Points on a hilly landscape, in no order, each with its height.
From any point a ball rolls to the lowest of the 2 points nearest to it. It stops when none of these is lower. Distance is the straight distance between rows; heights are no part of it.
q569 height 323: [102  94  88  78  93 139  86 119  97  90  97  87 104  95 104 117 118  88
 112  71 151 117 116 114  95 102 107  82  92  76  72 106  77  85 111  87
 127  97  92 112  98  74  89 114  96 112  88  92  92 122 101  84 120  95
  77 101 121  97 140 118 139]
q509 height 616: [ 95 107 101 110 131  79 101  92  96 112  83 114  74  94 100  86  87 110
 111 115  98  98  99 116  91  93  87 109 116 117 108  93 114 117  87  73
  94 121  75 127  96 106  99 122 101 106 104 123  97  99 109 104 110  92
 121  94 104 113  68 120  99]
q364 height 265: [106 104 117  89  91 124  99 109 110 113  95  91 123 115 105 123 116 101
  86 107 110  95 112 111 109 103 104  91 115 107 110 108 115 101 103 107
  94 107 113  88  93 101  87 109 118 113 101  92  86 117  84  97  88  65
  97  90  91  80 113  99  83]
q391 height 485: [101 106 106 104 114  90  99  98  86 103  87  93  95  98 107  89 100  93
 107  89  80  72  80 120 112 101  92 107 117 123 121 106 124 124 113  99
 102 110  96 100 102 101  88 107  98 107  96 112 106  89  95  88  84  64
 105  89  97 105  71 103  82]
q515 height 535: [ 98  97 122  90 118  96  94  87  89  91  90  89  92  67  83 108  88 100
 110 100  79  92  94 120  90 109  90 125 116 131 113  98 118 117 112 117
  95 126  95 102  95 121  99  89  80 109 105 117  95 110  91 112 108  68
 116  81 105 107  66 108  85]
q824 height 683: [ 98  99 104  99  97  81 100  87 100  86 105  82 100  88  86  98  80  96
 106  90  74  90  74 106 104 115 102 115  77 117 107 101 103 115  88 106
 111 102 102  90  96 112 105  83  89 102  99  89 103  94  90 115  99  94
 100  92  96  86  90 105  87]
q633 height 554: [102  94 100 123 121  88  95  98  83  74  99 124 101  99 107  91  96 111
 102  87  90 105  69  88  80  89 115  98 107  98 105  93  82  96 118  89
  85  96  76 119 115  83 118  85  97 100 106 119 129  78 100  93  85 128
 102 109  86 105  93  77 108]
q288 height 677: [114 103 116 107 106 107 107  94 105 127 112 121 107  95 109 101  95 125
  75 138  84 104 100  70  86  88 109 113 127 108 125 102  91  88 111 114
  51 108 110  98 118 111  97  95 123 105  99 124  96 109 112 101 102 115
 106 122  96 107  87  68  84]
q577 height 319: [ 97  93  64 104  95 113 105 109  77  77  99  98  84 106 110  74 104  73
 112  57 124  98  93 103 112  99  97  88  93  65  74 111  99 114 109  94
 125  80 106 112 100  67 103 102  86  86  88  94 113  78 124  78  86  97
  89  90 110 125 105  93 113]
q803 height 86: [ 95 103  90  95  72 125  92  92 119 101  82  78 115 129  81 113  99  80
 109  77 100  80 105 116 144 125  93 108  76  94 103 109 106 109  94  91
 141  79 123  77  92 100  92  89  80  94 102  63  92  97  93  93  83  61
  89  71 107  79 116 123 108]
q487 height 638: [ 94 101  96 115 127  78 104  94  93 114  94 119  76  85 105  79  88 124
 110 124  85 102  93  95  83  83  92 105 114 117 115  92  99 111 107  95
  75 116  87 120 102 103 103 119 109 102 104 136 107 101 116  96 105 105
 117 113 103 122  66  92  99]
q496 height 317: [104 108 100 104 130  97  93  97  85  88 101 103  90  84  99  91  88 100
 114  84  93 107  86 106  83 105  94 105 102 100  98 100  92 100 102  87
 102 105  87 118 109  91 105  92  90  89 107 126 116  97  98 114  98 120
 100 100 102 125  80  98 122]
q261 height 93: [ 83 105  86 106 129  89  90  92 103  93  77 126  82 118 112  95  92 105
 105  55 125 105  96 131 100 101 121  96 108 105 108  93 112 102  81  66
 100  92  62 137 111  75 126 110  94 100 103 112 115  74 112  89  88  95
 109  82  89 104 101 109 121]
q847 height 74: [105  97  98  88  84 119  92 104  76  82  99  76 108 103 102  95 100  67
 107  69  87  82  93 109 114 113  89  97  94  93  96 110 112 123 115 103
 125 105 120  87  93  86  89  88  84  94  89 100 107  92  97  87  79  74
  82  84 115 119  83 103  98]
q596 height 328: [105  85 114  89 110 107 106 105  67 116 115 101  91  74  98  93  83 103
  99 132  61  98  98  88  86  82  83 107 115  99 103  92 104 104 122 140
  96 104 118  87 100 105  88  89 105 100 102 134  98 118 104  92 103 105
 104 110 115 126  77  84  79]
q242 height 514: [ 99 101 127  93 119  94  90  91  81 103  87  90  89  79 100  98  95 101
 107  97  73  78  94 120 105 110  90 119 119 127 120  99 136 128 120 101
  96 119  92 105  95 114  87  96  92 100 105 130  98 102  99  99  97  57
 117  79 106 109  56 115  82]
q542 height 173: [ 98 103 114  97  83 110  95 109 125 103  97  93 130 102  97 118 107 113
  72 109 121 109 113 111  89 112 127 100 109 125 108  96  92  93  90 120
  73 128 111  95  94 114 102 114 113 112 103  82  76 112  85 103 106  80
 104 104  90  65 134  92  82]
q756 height 248: [101  93  63  99  73 118 115 113  94  90 104  84  90 108 102  88 114  72
 109  90 120 109 103  99 117  95  87  84  86  66  70 107 100  99 103  91
 131  78 113  95  85  82  91 115  93  89  88  79 100 104 107  83 105  98
  85 102 108 110 122 108 110]
q620 height 350: [ 99  97  99  86  95 125  84 113 105  90  91  91 112  97  91 120 107  97
 111  73 134 113 107 129  87 107 112  92  91  99  88  97  81  97 101  97
 117 109  90 107 100  83  94 112  98 118  95  86  89 117  89  88 113  83
  84  92 111  81 132 121 115]
q248 height 337: [111  95 135  72 115 132  91 104  79 103  89  92 106  86 102 118 107  97
  96 106  90  86 123 113  96  97  82 111 147 118 106 102 123 112 136 116
 107 124 123  83  88 106  77  95 105 108 110 127  81 122  92  98  95  60
 113  80 113  96  69 106  89]
q552 height 578: [ 89  99 100  93 106  84  98  89  82  95  94  87  72  83  90  95  81  88
 115 110  89  93  93 111  95 106  76 115  88 111  98  91 119 121  87  90
 129 113  85  99  86 115  98 102  60  87 109 111  93 110 103 116 115  94
 107  82 114 113  68 135  97]
q443 height 305: [110  97 128  75 106 130  91 114  88 100  95  86 117 103 102 125 111  92
  96  96  90  83 117 114 103 103  94 101 124 115 105 106 114 107 123 108
 107 116 114  83  98 106  85  93 107 109 101 108  87 120  88  97  91  61
  97  81 101  87  96 102  91]
q312 height 211: [ 87 101  93  90 112  96  84  94 117 109  90 109  94  99  84 114 100 102
 117  91 138 119 115 127  93 114 114  95  79  98  88  89  84  92  65  66
 114 107  71 127 110 104 110  97  74  94 104  89  75 120  93 114 132 107
  96  93 117  86 124 140 142]
q150 height 224: [104 106 122  96  79 114  97 108 124 118  81  99 129 114  99 121 116 107
  79 108 111  94 115 118 107 109 121 103 115 125 117 102 119 108  99 116
  84 122 110  87  89 110  89 118 122 118 103  83  76 107  82  98  96  50
 110  98  92  66 116 101  70]
q16 height 761: [106 106 113 106 104  80  95  87  96 102 109  98  98 115  94 100  89  88
 103  76  69  76  78  80 129 108  95 105  85  89 116 105  99  95 103 104
 114  69 109  85 119 101 110  59 100  83 104  94 125  71 100 113  66 124
 104  85  88  93  93  84 110]
q544 height 178: [100  95 102 115 101  94 103  97 106  90 125  94 111  77  92  96  97 111
  97 113  95 128  91  84  73  98 111 103  94 102  97  93  75  96 101 114
  78 106  94 104  92 108 112  90 100 111  97 100 108 110  93 111 116 125
  96 120  95 100 103  83  95]
q729 height 156: [ 91 109  73 128 106  59 125  81 120 110  85 123  80 123 113  75  97 121
  97 111  96  95  94  99 113  94 100  99  99 112 112  93 119 105  73  79
  93  89  82 115 105 108 119 122 112  98 101  94 108  69 130  98  97 107
 123  94  79  90  94 104  93]
q294 height 245: [ 90 103 112  85  94  89 102  80 127 105  94 104  98 111  82 122  98  99
 102 122 103 101 121 104 106 113 100 114  82 107  99  97 112  96  69  87
 118 112 101  94  94 136  96  82  80  93 110  87  72 121  83 131 120  95
 108  88 111  79  93 135 112]
q627 height 120: [ 83  95  74  92  82 105 101 103 115 106  82 107  90 109  94 109 120  92
 110 109 135 108 122 120 103 105  92  79  82  84  76  94 107  86  80  76
 120  88  93 116  89 106  92 122  86  88  99  84  74 124 101  99 132  95
  92  93 128  93 131 145 127]
q600 height 58: [ 81  94  85  84  90 100 102 103  95  92  84 105  81  93  87 115 109  96
 114 120 127 109 129 117  83 100  94  86  90 100  77  81 103  98  90  86
 124 115  96 109  82 109  96 125  73  97 107 101  75 123  98 103 140  95
  96  97 138 107 104 145 124]
q747 height 152: [ 92 101  85  89  63 120 104  96 121 113  79  89 100 134  87 107 117  80
 109 100  99  83 115 105 146 115  75  99  97  96  97 107 127 108 104  86
 137  74 121  83  90  97  77 108  95  89 102  69  84 101 104  94 101  59
 104  76 106  82 121 119  95]
q90 height 221: [ 82  99  82  93  86  93  97 110 106 106  83 105  80  95 106  95 112 103
 120  94 135 101 110 138 100  94  97  90 104 114  89  87 104 100  93  87
 105 110  86 127  88  82  93 157  97 126  95  98  84 100 110  71 123  70
 104  97 112 100 113 128  96]
q41 height 444: [ 99 105  99 111 109  81  91 102  84  87  86 107  97 109 113  83 104  92
 110  75  73  68  67 105 124  98 106 101 105 107 122  99 117 125 116  94
  97  91  95 112 104  90  95  93 104  99 101  96 126  71 104  80  69  77
 107 100  91 105  82  90  82]
q551 height 338: [ 94  98  62  97  96 121  98 108  81  90  93  94  80  98 115  75 108  73
 114  52 129  89 101 122 114  96 100  90 106  81  78 109 112 126 123  86
 126  90 105 123  96  64  92 120  87  87  84  89 103  87 127  64  89  67
  93  88 114 130  94 100 108]
q480 height 326: [100  93 115  88  96  97 114  96 100 112 101 107  93  91  95 112  89 110
 100 131  95 102 114  98  82  90  95 107 110 116  97  95 111 105 101 123
  85 122 111  97  90 127  93 104 106 109 108 117  79 121  94 103 116  99
 108  99 107 105  81 100  77]
q770 height 259: [ 88  96  83 101  92  83  95 110 109  95  88  99  89  91 100  94 104 115
 110  80 130 107 106 134  88 100 109  91  97 129 101  87 100 103  96 102
 102 111  81 119  90  89 101 146 103 130  91  94  98  98 104  75 113  72
  95 104 108  85 124 112  85]
q38 height 10: [100 103  97  96  93 114  94 101  97  93  94  85 103 114  96 103  97  83
 113  82  96  79  97 106 123 116  86 103  87  88  95 114 108 104 101  88
 128  92 110  85  98  96  93  86  89  90  93  83 104  99  91 102  91  78
  95  80 103  95 102 114 108]
q72 height 101: [ 96 111  78 119 114  77 111  84 109 108  72 131  78 125 115  78 105 117
 100  96  98  93  93 110 110  91 100  94 116 102 112  96 126 109  83  68
  92  83  75 127 114  97 118 116 112  94 103 107 109  75 122  88  85  97
 126  87  82 103  91  98  98]
q740 height 285: [100  92  98 105 105  86 114 109  78 105 116  99  88  83 102  86  85 100
 101 131  67 101  90  78  90  89  85  97  97  93 100  97 100 107 112 127
 103  94 112  87 100 109  96 100 101 100  95 119 106 105 108  97 104 121
  93 111 110 121  79  93  83]
q874 height 217: [ 95 108 106 109  92  62 109  87 125 118 100 103 102 111 101  95  91 122
  99 120  79  85  95  96 112 103 103 122  92 126 127 103 122 110  82 111
  86 101  98  96 105 126  95 103 109 103 104  96  95  84 110 109  96  99
 118  98  86  83  86  98  72]
q239 height 376: [110 104 104  91 108 127  88 118  88  89 105  89 112 100 101 107 113  92
 104  74 125 106 102 109  90 104 101  90  99  92  90 110  80  94 107  91
 113 105  97 104 101  84  99  99 103 106  96  98 107 103  91  94  95  95
  88 100 108 100 115 102 117]
q955 height 284: [100 106  93 107 118  90 102  95  96 101 104 107  83 103 102  91  91 101
 108 104 109 109  97 102  92  99  95  99  90  85  90  97  93  93  75  75
 107  99  84 111 103 106 111  93  96  91 100 108 101  96 105 119 109 117
 114  98  96 112  93 109 125]
q154 height 361: [116  95 115  87 126 129  95 107  64 128 113 103  89  79 103  94  97 104
  93 124  71  95 101  81  87  87  79 104 126  88  93  97 101  96 136 125
 100 100 116  92 111  94  91  84 107  89 101 143 107 120 100  96  95 114
  99 107 119 132  76  83 101]
q180 height 297: [108  94 109 120 101  92  94 107  80  82 107 111 119  82 111  91 108 109
 109  88  82  89  69  95  84  81 120 100 114 115 119  86  74 110 140 104
  77 107  97 111 103  78 103  98 111 115 101 100 134  81  93  74  86 105
  86 120  81 108  88  62  87]
q223 height 722: [101  98  98 100  79  85 104 100 104 105 109  81 106 111  89  99  87  86
 109  95  68  72  94  95 135 112  89 108  86 103 109 111 116 105  99 116
 124  72 118  67 104 111  93  79 100 102  99  79 114  76 102 111  86  99
  97  90  93  84  95  99  83]
q62 height 505: [104  98  93 114  88  74 109 101 104  92 108 106 108 106 109  84 101  99
  97 102  78  93  79  81 111  95 110  98  90  94 105 105  99  96  89 103
  95  81 104  88 104 101 105  98 113 104  98  89 119  80 112  96  85 116
  95 108  83  96 110  88  84]
q802 height 716: [112 105 128  97  93 109  97 106 112 121 101 104 130 106 110 113 115 113
  65 110  85  86  99  97 108 102 120 113 127 124 125 109 108 105 113 116
  61 112 107  90 106 106  91  99 129 113  96  94  94 102  90 100  85  79
 102 104  85  79 107  76  75]
q207 height 144: [ 91 104  85 115  85  57 126  85 126 122  95 110  87 119 109  80  93 126
  96 132  82  90  99  88 115  90  94 109  94 126 120  99 115 103  84  97
  81  94  94 106 102 121 103 129 115 102 102  96  99  80 121 105 103 103
 121 106  90  94  89  95  78]
q422 height 283: [101 100  92 111  94 100  97 108 105 100  99 106 110 101 109  93 110 114
 101  83 120 105  94 119  95  93 115  88 115 111 103  98  93  97 100  97
  84 104  83 112  98  84 101 131 122 122  86  96 105  90 107  74  94  88
  96 115  93  89 119  99  88]
q855 height 61: [108 100 111 103  74 109  98 110 121 112 121  86 136 110 108 111 102 104
  67 115  95 105 108  70 102 101 112  98 100  92 100 116  90  83  92 122
  79  98 111  72 104 108  98 100 119 105 101  79 103 100  94 109  88 112
  86 113  86  77 124  80  85]
q674 height 127: [104 107 112 110  79 105  93 108 131 113 105  97 139 112 107 106 104 118
  62 110 114 108 111  89 103 108 123 101 116 112 114 106  89  86  81 114
  67 115 103  88  99 104 102 119 119 110  96  75  92 104  91  98  94  92
 101 116  86  70 131  91  89]
q998 height 233: [ 96  93 107  97 101  92 106 105  90  81 122  88 105  75  93 103  87  98
 105 112  81 115  91  92  83  97  93 100  91 101  92  98  89 104 106 122
  99 105 106  87  88 107 105  88  91 106  98 106 105 108  94 108 110 115
  92 112 102 114  91  92  87]
q549 height 597: [ 86 108  92 111 122  83 105  88  84 101  87 105  58  85 103  81  83  92
 116 104  92  95  92 115 101  96  83 108 100 107 104  93 127 122  85  72
 118 110  83 115  90 103  96 120  77  85 109 121  98 100 115 108 110  91
 112  84 112 125  62 129 102]
q786 height 391: [118  99 111  91 117 133  91 116  78 110 105  94  96  90 110  98 114  95
  99 111  95  98 111  99  89  89  80  90 128  88  90 103  98  98 135 110
 105 111 109  92  95  79  87 104 115 106  91 135 106 114 100  89  98  99
  91 108 111 121  87  85 108]
q148 height 209: [109 102  94 114  97 124 110 113  96 105 115 108 111  97 118  93 113 114
  77 126 115 118 117  77  82  83 101  78 114  79  83 102  79  73 103  99
  76  97  97  97 105  90 100 121 125 100  91 109 103 110 108  97 110 130
  88 131  96 107 114  91 110]
q707 height 208: [ 94  95  70  96  67 116 110 106 111  99  93  87  90 119  99  93 122  84
 104  92 109  93 108 110 129 102  77  84  89  84  81 104 119 104  99  95
 128  77 116  86  87  87  83 124 100  97  84  68  95  97 108  79  99  73
  93  93 107  91 128 109  91]
q680 height 662: [ 99  98 103 105 102  73  99  86 100  94 117  89  91  93  92  98  79  96
 110 101  76  95  82  88 110 113  90 116  73  95 103 104  99 102  82 101
 114  83  98  84 105 117 106  74  89  91 100  91 114  90 103 129  97 124
 102  90  88 102  84  98  98]
q190 height 793: [101  97  69 109  87 116 104 103 116  95  98 105 103 141 101  88 113  82
  95  64 103  95 106  85 143 106 102  87  97  54  84 118  93  92 108  92
 109  46 111  79 113  76 118  75 105  77 102  83 122  69 105  97  75 113
 103  90  76  90 127  82 113]
q845 height 168: [ 89 102  87  89  93 110  90  98 112  97  90  99 101 108  83 116 107  95
 111  95 133 113 113 118  98 115 104  91  64  91  83  97  96  90  71  74
 127  93  88 111  97 100  98  96  73  84  99  83  74 124  89 112 124  97
  87  87 124  85 131 138 139]
q332 height 703: [ 98  96 101  96  75  81 108 100 110  87  99  82 101 106  87 104  89  91
 108  97  81  89  94 106 123 118  90 102  74 117 108 101 117 114  89 115
 129  97 114  77  87 113  94  98  97 106  99  78 103  93  93 107  96  88
  99  88  97  80 100 106  76]
q889 height 469: [101  96 104 108  76  73 114  99 112 107 118  92 113  98  97  97  90 104
  92 121  76 101  90  81 105  98 102 109  78 108 112 107  95  96  90 126
  95  90 109  80 102 119  96  99 108 104 100  86 105  91 101 109  99 118
  99 109  91  89 107  88  76]
q721 height 172: [109 103 101 123  99 108 108 110 113 101 125 106 126  85 112  97 104 119
  71 127 114 133 112  73  76  85 113  95 110  93  96  91  63  76 101 111
  59 112  94  97 103 100 110 111 121 105  93 101 104 113 104  99 118 130
  91 131  93 100 113  82 108]
q452 height 643: [ 96  98  90 103  91  72 108  93 102  86 122  90  96  91  92  97  84  96
 106 108  86 115  88  82  95 110  95 105  59  89  84  96  82  91  75 102
 113  90  96  88 100 116 111  80  88  92  99  87 110  99 100 123 106 141
  93 108  93  96  98 101 110]
q445 height 247: [ 93 105  85 100 111  97 102  87 103 102  93 113  83  97  97 102 100  99
 111 108 128 118 118 110  87 102 100  91  80  90  81  91  91  83  67  62
 114 104  74 125 105 109 108  96  78  88  97 104  80 111  96 119 132 121
  99  96 112 102 103 131 131]
q368 height 131: [105 106 117  91 111 111  85 104  75  94 107  84 108 105  99 101  99  75
 104  65  82  75  82 104 116 107  95 100  98  87 103 111  99 112 126 103
 106  98 115  90 110  82  95  67  92  81  92 102 114  95  93 101  64  87
  81  93 104 116  84  92 111]
q389 height 129: [108  97 118  88  79 105 100 105 112 109 109  90 117 108  97 122  98  96
  83 126  92 109 116  84 100 104  99  99  96  95  95 110 102  85  84 123
  99  99 118  69  96 121  88  93 107  97 103  84  82 116  86 117 103 107
  97 103  97  84 114  92  84]
q605 height 396: [105  97 102 120 100  73  90  99  86  87  85 116 110 104 113  87 104 106
 109  73  80  65  64 101  99  90 124  98 112 125 133  84  99 122 125  99
  81  98  84 117 106  81 103 104 108 110 102  91 123  59  99  68  72  79
 100 111  77  95  82  77  67]
q893 height 556: [ 95 100 115  92 124  96  99  87  88  98 100  99  79  71  83 100  81 101
 113 114  89 105 102 107  80 102  89 125 109 116  99  89 112 113  97 104
 107 119  95 107  96 122  94  84  78 101 113 123  90 122  95 119 116  99
 113  89 110 117  65 119  98]
q83 height 299: [105  98  79  90  96 143 104 118  79  95 100  91  97  94 112  97 119  82
 109  93 137 115 118 104  94  91  90  74 100  72  70 107  90  87 122  92
 125 100 106 106  90  67  90 122 100 107  81 106  96 111 102  78 114 109
  81 110 127 123 121 111 126]
q751 height 586: [ 87  96  80 112 109  82  97  96  81  62 106 100  87  97 102  82  89  94
 108  69  99 101  71  93  97 107 108  96  70  78  97 100  87 114  94  97
 118  84  87 112 105  78 115  80  80  88 100  98 128  64 108 100  76 137
  88  96  93 119  93  95 113]
q351 height 232: [108 102 123  87 112 116  93  92 110  90  99  89 116  89  77 128 105 104
 103 101 111 118 108 109  87 112 108 116 108 112  96  99  90  92  95  98
  94 121 102 105  90 120 105  80  88 104 110  95  91 123  75 119 116  99
  98  94 102  87 103 101 107]
q369 height 623: [102 109  97 102 107  93  96  91 104  78 116  89 100  96  84 105  84  94
 104  82 102 120  85  96  93 116 110 103  61  83  87  99  80  89  70  88
 111  91  87  99 102 102 118  75  86  91 100  83  98 101  86 131 107 138
  89 100  93  97 114 112 122]
q985 height 244: [110 105  89 111 104 116 105 122  99 105  98 106 112 104 118  94 116 116
  87 109 121 110 109 100  90  87 109  79 120  93  89 102  89  84 103  93
  81  97  93 109  97  84 102 134 125 110  89 101 108 100 107  84 105 104
  97 119  93 104 123  97 105]
q937 height 118: [101  99 109 109  97  92 112  92 122 103 126 105 108  80 100 103  91 117
  80 135  95 129 106  65  78  91 115 109  96 103 103  97  73  83  90 120
  56 112 107  95 100 116 113  91 111 104  93 103  99 114 103 113 122 134
  95 127  94  99 107  74  91]
q406 height 44: [ 94 103  75 111 128  90 104  90 102  92  76 132  77 130 114  93 105 108
 107  69 107  87  90 115 114  96 106  91 116  93 111  94 126 105  90  70
  96  79  76 126 117  78 130 104  95  90 112 118 120  67 114  85  78  93
 117  83  83 110  90  97 113]
q641 height 658: [106 101 109 117 120  91 111  88 103 121 102 121  88  84 100  83  90 128
  94 142  91 113  98  75  78  78  98 116 121 112 122  98  88  98 108 107
  56 116  93 116 116 111 104 106 116 102  98 135  99 107 116 102 114 118
 117 118  99 119  76  79  97]
q313 height 279: [ 94  99 110  97 100  76 116  88 108 116 103 100  91 101  97  99  89 111
 100 130  81  93 102  94 100  97  94 108  94 123 110  98 117 103  87 114
  91 109 104  95 103 128  91 107 102 102 110 108  86 106 103 107 106  95
 114 102 100 102  83 102  70]
q689 height 187: [118 100 115  91  93 122 105 108 100 127 118  93 111 107 112 113 108  99
  80 133  90  97 114  80 101  92  88 102 113  89  96 114 105  80 100 122
  89  86 113  75 106 110  93  93 127  93  99 106  92 117 100 105  95 112
  96 111 102  99 102  85  85]
q815 height 301: [ 99  96  69  98  98 131 104 114  79  82 102  93  95 106 113  92 111  82
 110  61 135 111 103  99 106  98  99  81  86  56  71 121  87  91 112  92
 119  80 106 115 109  63 108  92  92  88  87  93 106  84 108  84  84 112
  83 100 102 112 124  99 129]
q979 height 801: [100  92  83 100  91 113  98 108  94  77 103 105 110 132 109  93 116  80
  92  56  99  91  91  76 127  98 116  90 104  54  97 111  88  93 116  99
 102  58 114  88 107  65 122  77  98  78 101  82 127  65 102  84  54 115
  90  94  79  99 122  76 108]
q942 height 185: [109  99 124  91 114 112  85 105  74  96 105  92 104  89  99  98  96  90
 100  85  75  82  82 102 103 106  88 107 111 103 106 105 105 110 130 107
  98 106 106  86 102  93  93  81 102  98  98 114 113 103  96  95  80  87
  91  98 106 117  79  79  99]
q5 height 186: [ 96  98 122  82 105 108  99  88 106 100  91  99 101  92  75 124  94 101
 102 120 111 115 119 105  86 107 101 115  96 108  93  92 106  95  88  99
 103 115 110  95  92 132  98  80  86 100 113 103  74 133  86 124 121  95
 108  94 108  90  91 115 106]
q44 height 603: [100 100  92 100 101  93  95 101  94  69 111  82 106  97  94  93  88  89
 111  65  98 107  75 100  96 117 114 101  65  90  92 101  81 106  90  99
 118  90  97 100 101  89 112  82  87  97  97  81 116  86  93 109  85 119
  90  99  97 104 108 105 108]
q862 height 300: [ 90 106 104  92  88  95 103  85 131 125  91 112  99 118  91 120 104 108
  93 135 116 106 132  89 103 102 103  99  92  98  94 104 106  75  64  88
  99 111  94 100  96 134  94  94  89  88 109  92  63 121  88 128 124 110
 110 107 111  88 107 125 118]
q741 height 179: [ 88  97  86  99 110  99  89 101 107 109  84 112  80  90 107  87 108 106
 117  86 145 114 122 135  90  92 102  85 110 105  86  91 101  93  87  66
 112 108  72 137 106  87  99 140  92 116  94 105  81 104 113  89 127  91
 106 102 114  99 116 133 119]
q236 height 349: [109  92 112 122  92  82  89 105  94  87 101 121 123  97 118  93 112 109
  93  84  80  82  64  90 100  87 131 100 112 119 127  90  87 109 126 104
  67  96  91 107 100  84 104 101 123 114  98  87 127  73  90  74  72  90
  96 121  71  88 102  70  70]
q315 height 371: [111 100 109  92 123 117 101 105  97 100 103  98  98  77  94 100 106 105
  98 122 106 128 118  90  68  90  90  99 123  94  86  93  79  88 109 102
  93 113  98 105  93 105 103  99 106 106  99 126 100 124  93 110 117 119
  98 115 108 112  90  85 109]
q678 height 742: [106 103 117 106  91  78  88  94  97 107 114  90 104 110  99  93  85  89
 104  92  56  63  78  86 135 116  99 120  90 105 116 102 109 108 109 112
 111  79 109  74 125 111  95  66 102  90 104  84 121  75 102 107  72 116
 101  91  91  88  88  89  82]
q911 height 400: [108 103 104  91 110 134  91 114  80  93  99  86 102  98 103  98 108  81
 108  84 114  93 102 111  95  98  85  91 112  95  88 103  98 103 124  92
 127 108 107 105  91  74  80 112 101 105  94 116 101 108 101  82  97  85
  87  95 115 121  90 101 114]
q787 height 430: [ 93  91 110  95  71  77 123 100 113 113 117 101 111 100  96 114  87 109
  80 130  87 101 108  83  97  97 108 110  86 124 114  91 104  97  87 145
  71 105 119  81  98 123  95 109 110 106 106  88  86  98 101 108 113 107
 108 111  94  86 108  81  58]
q286 height 137: [ 92 104  91  93 114  94  87  95 106 106  81 114  84 104 101  92  95 102
 115  62 140 110 100 137  96 103 113  92  96 104  97  93 103 102  81  66
 113 101  70 137 105  77 112 118  90 113  94  94  95  90 114  95 104  85
 105  85  98  96 118 127 124]
q835 height 530: [ 99  94  90 118  99  81 104  99 102  86 110 109 104 104 109  84  95 116
  98  92  97 110  79  92  91  95 114  91  89  97 101  97  85  93  96  97
  86  84  81 112 105  94 114 107 108 107  95  92 120  81 106  94  89 119
  98 114  87 101 108  88  98]
q533 height 347: [112 100 115 101 140 108  90  90  86 103 103  99  92  73  86 103  95 102
 106 105  99 116  99  99  71  94  89 113 120 102  94  94  83 101 115  92
  96 113  95 114 100 100 104  87  95 106 107 133 110 116  96 113 112 118
 109 109 113 122  81  92 117]
q418 height 785: [111 110  99  96  91 121  91  95 113 106  97  98 116 144 100 106 111  85
  99  55 104  91 110  92 149 114 101  94  94  59  97 124  93  86 103  94
 113  53 130  78 116  80 116  68 100  73 107  83 117  76  95 105  66 108
 106  72  70  88 120  90 135]
q240 height 775: [111 113  99 101 100  96  93  92 108 109 105 105 108 138 101 102 105  87
 100  73  84  77  94  84 138 107  90  98  99  72 108 119 103  90 107  94
 111  59 119  81 124  95 112  63 105  73 106  98 124  76 105 112  71 127
 110  80  80  90 110  87 121]
q449 height 228: [112 101 101 100  99 107 110 105 101 123 118 101 106 100 114  96 104 106
  81 134  92 107 108  70  93  82  94  87 107  79  96 115  97  77  97 107
  81  88 104  88 106 108  99 102 118  91  96 109  97 114 107 102  99 130
  95 122  96 107 106  87 100]
q468 height 572: [ 92 102  81 123 122  79 102 101  77  75  96 122  83 101 106  80  91 101
 105  90  95 107  76  92  86  93 106  92  89  79 100  90  98 106 103  89
 107  92  83 119 114  80 124  94  86  92 105 123 131  69 110  97  84 137
  99 102  95 125  88  88 114]
q581 height 389: [ 86 101  96  96  69  70 120  95 131 101 108 105  99 100  89 114  94 110
  84 134 108 110 119  90  94  96 104 106  84 128 102  91  94  95  78 129
  69 119 112  92  81 124 105 113 101 103 105  83  72 108  95 112 131 103
 106 116  94  86 112 100  81]
q372 height 240: [115  96 117 104 119  96  86 112  72  87 106  99 110  78 104  94 103  97
 106  88  70  90  69  99  89  92  99 107 116 105 110  96  92 119 153 113
  91 109 105 102 106  82  89  84 106 101 102 116 130  97  95  83  82 102
  89 112 101 115  76  69  92]
q841 height 359: [104  87 115  91 108 108 111 100 100 109 105 105  94  75  94 112  99 118
  88 136 105 120 130  90  66  86  92 102 127 103  97  84  96  95 113 122
  85 122 123  99  85 114  94 107 118 112 111 125  86 124  97 100 126 110
 107 111 112 109  83  90  93]
q475 height 226: [ 98 104 117  92  98 118  89  97 121  95  97  85 124 103  81 128 102 107
  92  99 113 112 110 115  95 115 117 110  94 117 102  99  89  96  88 106
  97 121 103  93  94 113 101  97  99 111 108  81  79 117  72 116 108  82
 100  96  96  72 123 101 102]
q748 height 126: [ 78  98 111  81  96  97 107  96 103  94  85 103  81  87  84 121  97 103
 111 132 115 108 126 108  87  96  88  95  98 110  90  82 112 102  94  93
 111 126 102 102  86 130  93 102  81  98 116 106  68 128  90 112 134  95
 108  94 126 100  84 134 106]
q79 height 348: [ 83 100 103  91  77  80 108  87 139 113  88 110 101 104  88 122 103 107
  86 136 112 106 128  88 100 110 107 106  86 113 103  91  98  85  67 112
  83 127 107  95  87 135  97  98  94  98 111  80  62 115  90 127 125 107
 111 109 105  80 119 110  96]
q801 height 276: [107  98  77  98  84 136 106 120  81  90 110  89 103 104 111  96 114  87
  97  91 125 117 106  94 105  92  89  76  85  64  66 115  91  83 104  99
 120  84 108  91  91  76  92 104 100  96  84  91  95 108  96  84 104 108
  78 111 109 118 131 100 122]
q723 height 695: [111 103 122 111  95 109  96 106 114 126 119 108 128  98 122 106 103 118
  59 127  88  95  98  67  86  90 119 109 131 113 131 102  95  89 119 123
  46 112 106  93 114 103  91 103 130 107 105 100 102 108 104  95  92 103
 102 121  84  90 101  62  79]

Two balls start at each pair of points below. Name the first point that both come to, or write never.
q533 and q239 -> never
q569 and q577 -> q801
q723 and q315 -> never
q552 and q911 -> q38

Where does a ball stop that starts at each point below?
q551 -> q38
q620 -> q38
q770 -> q406
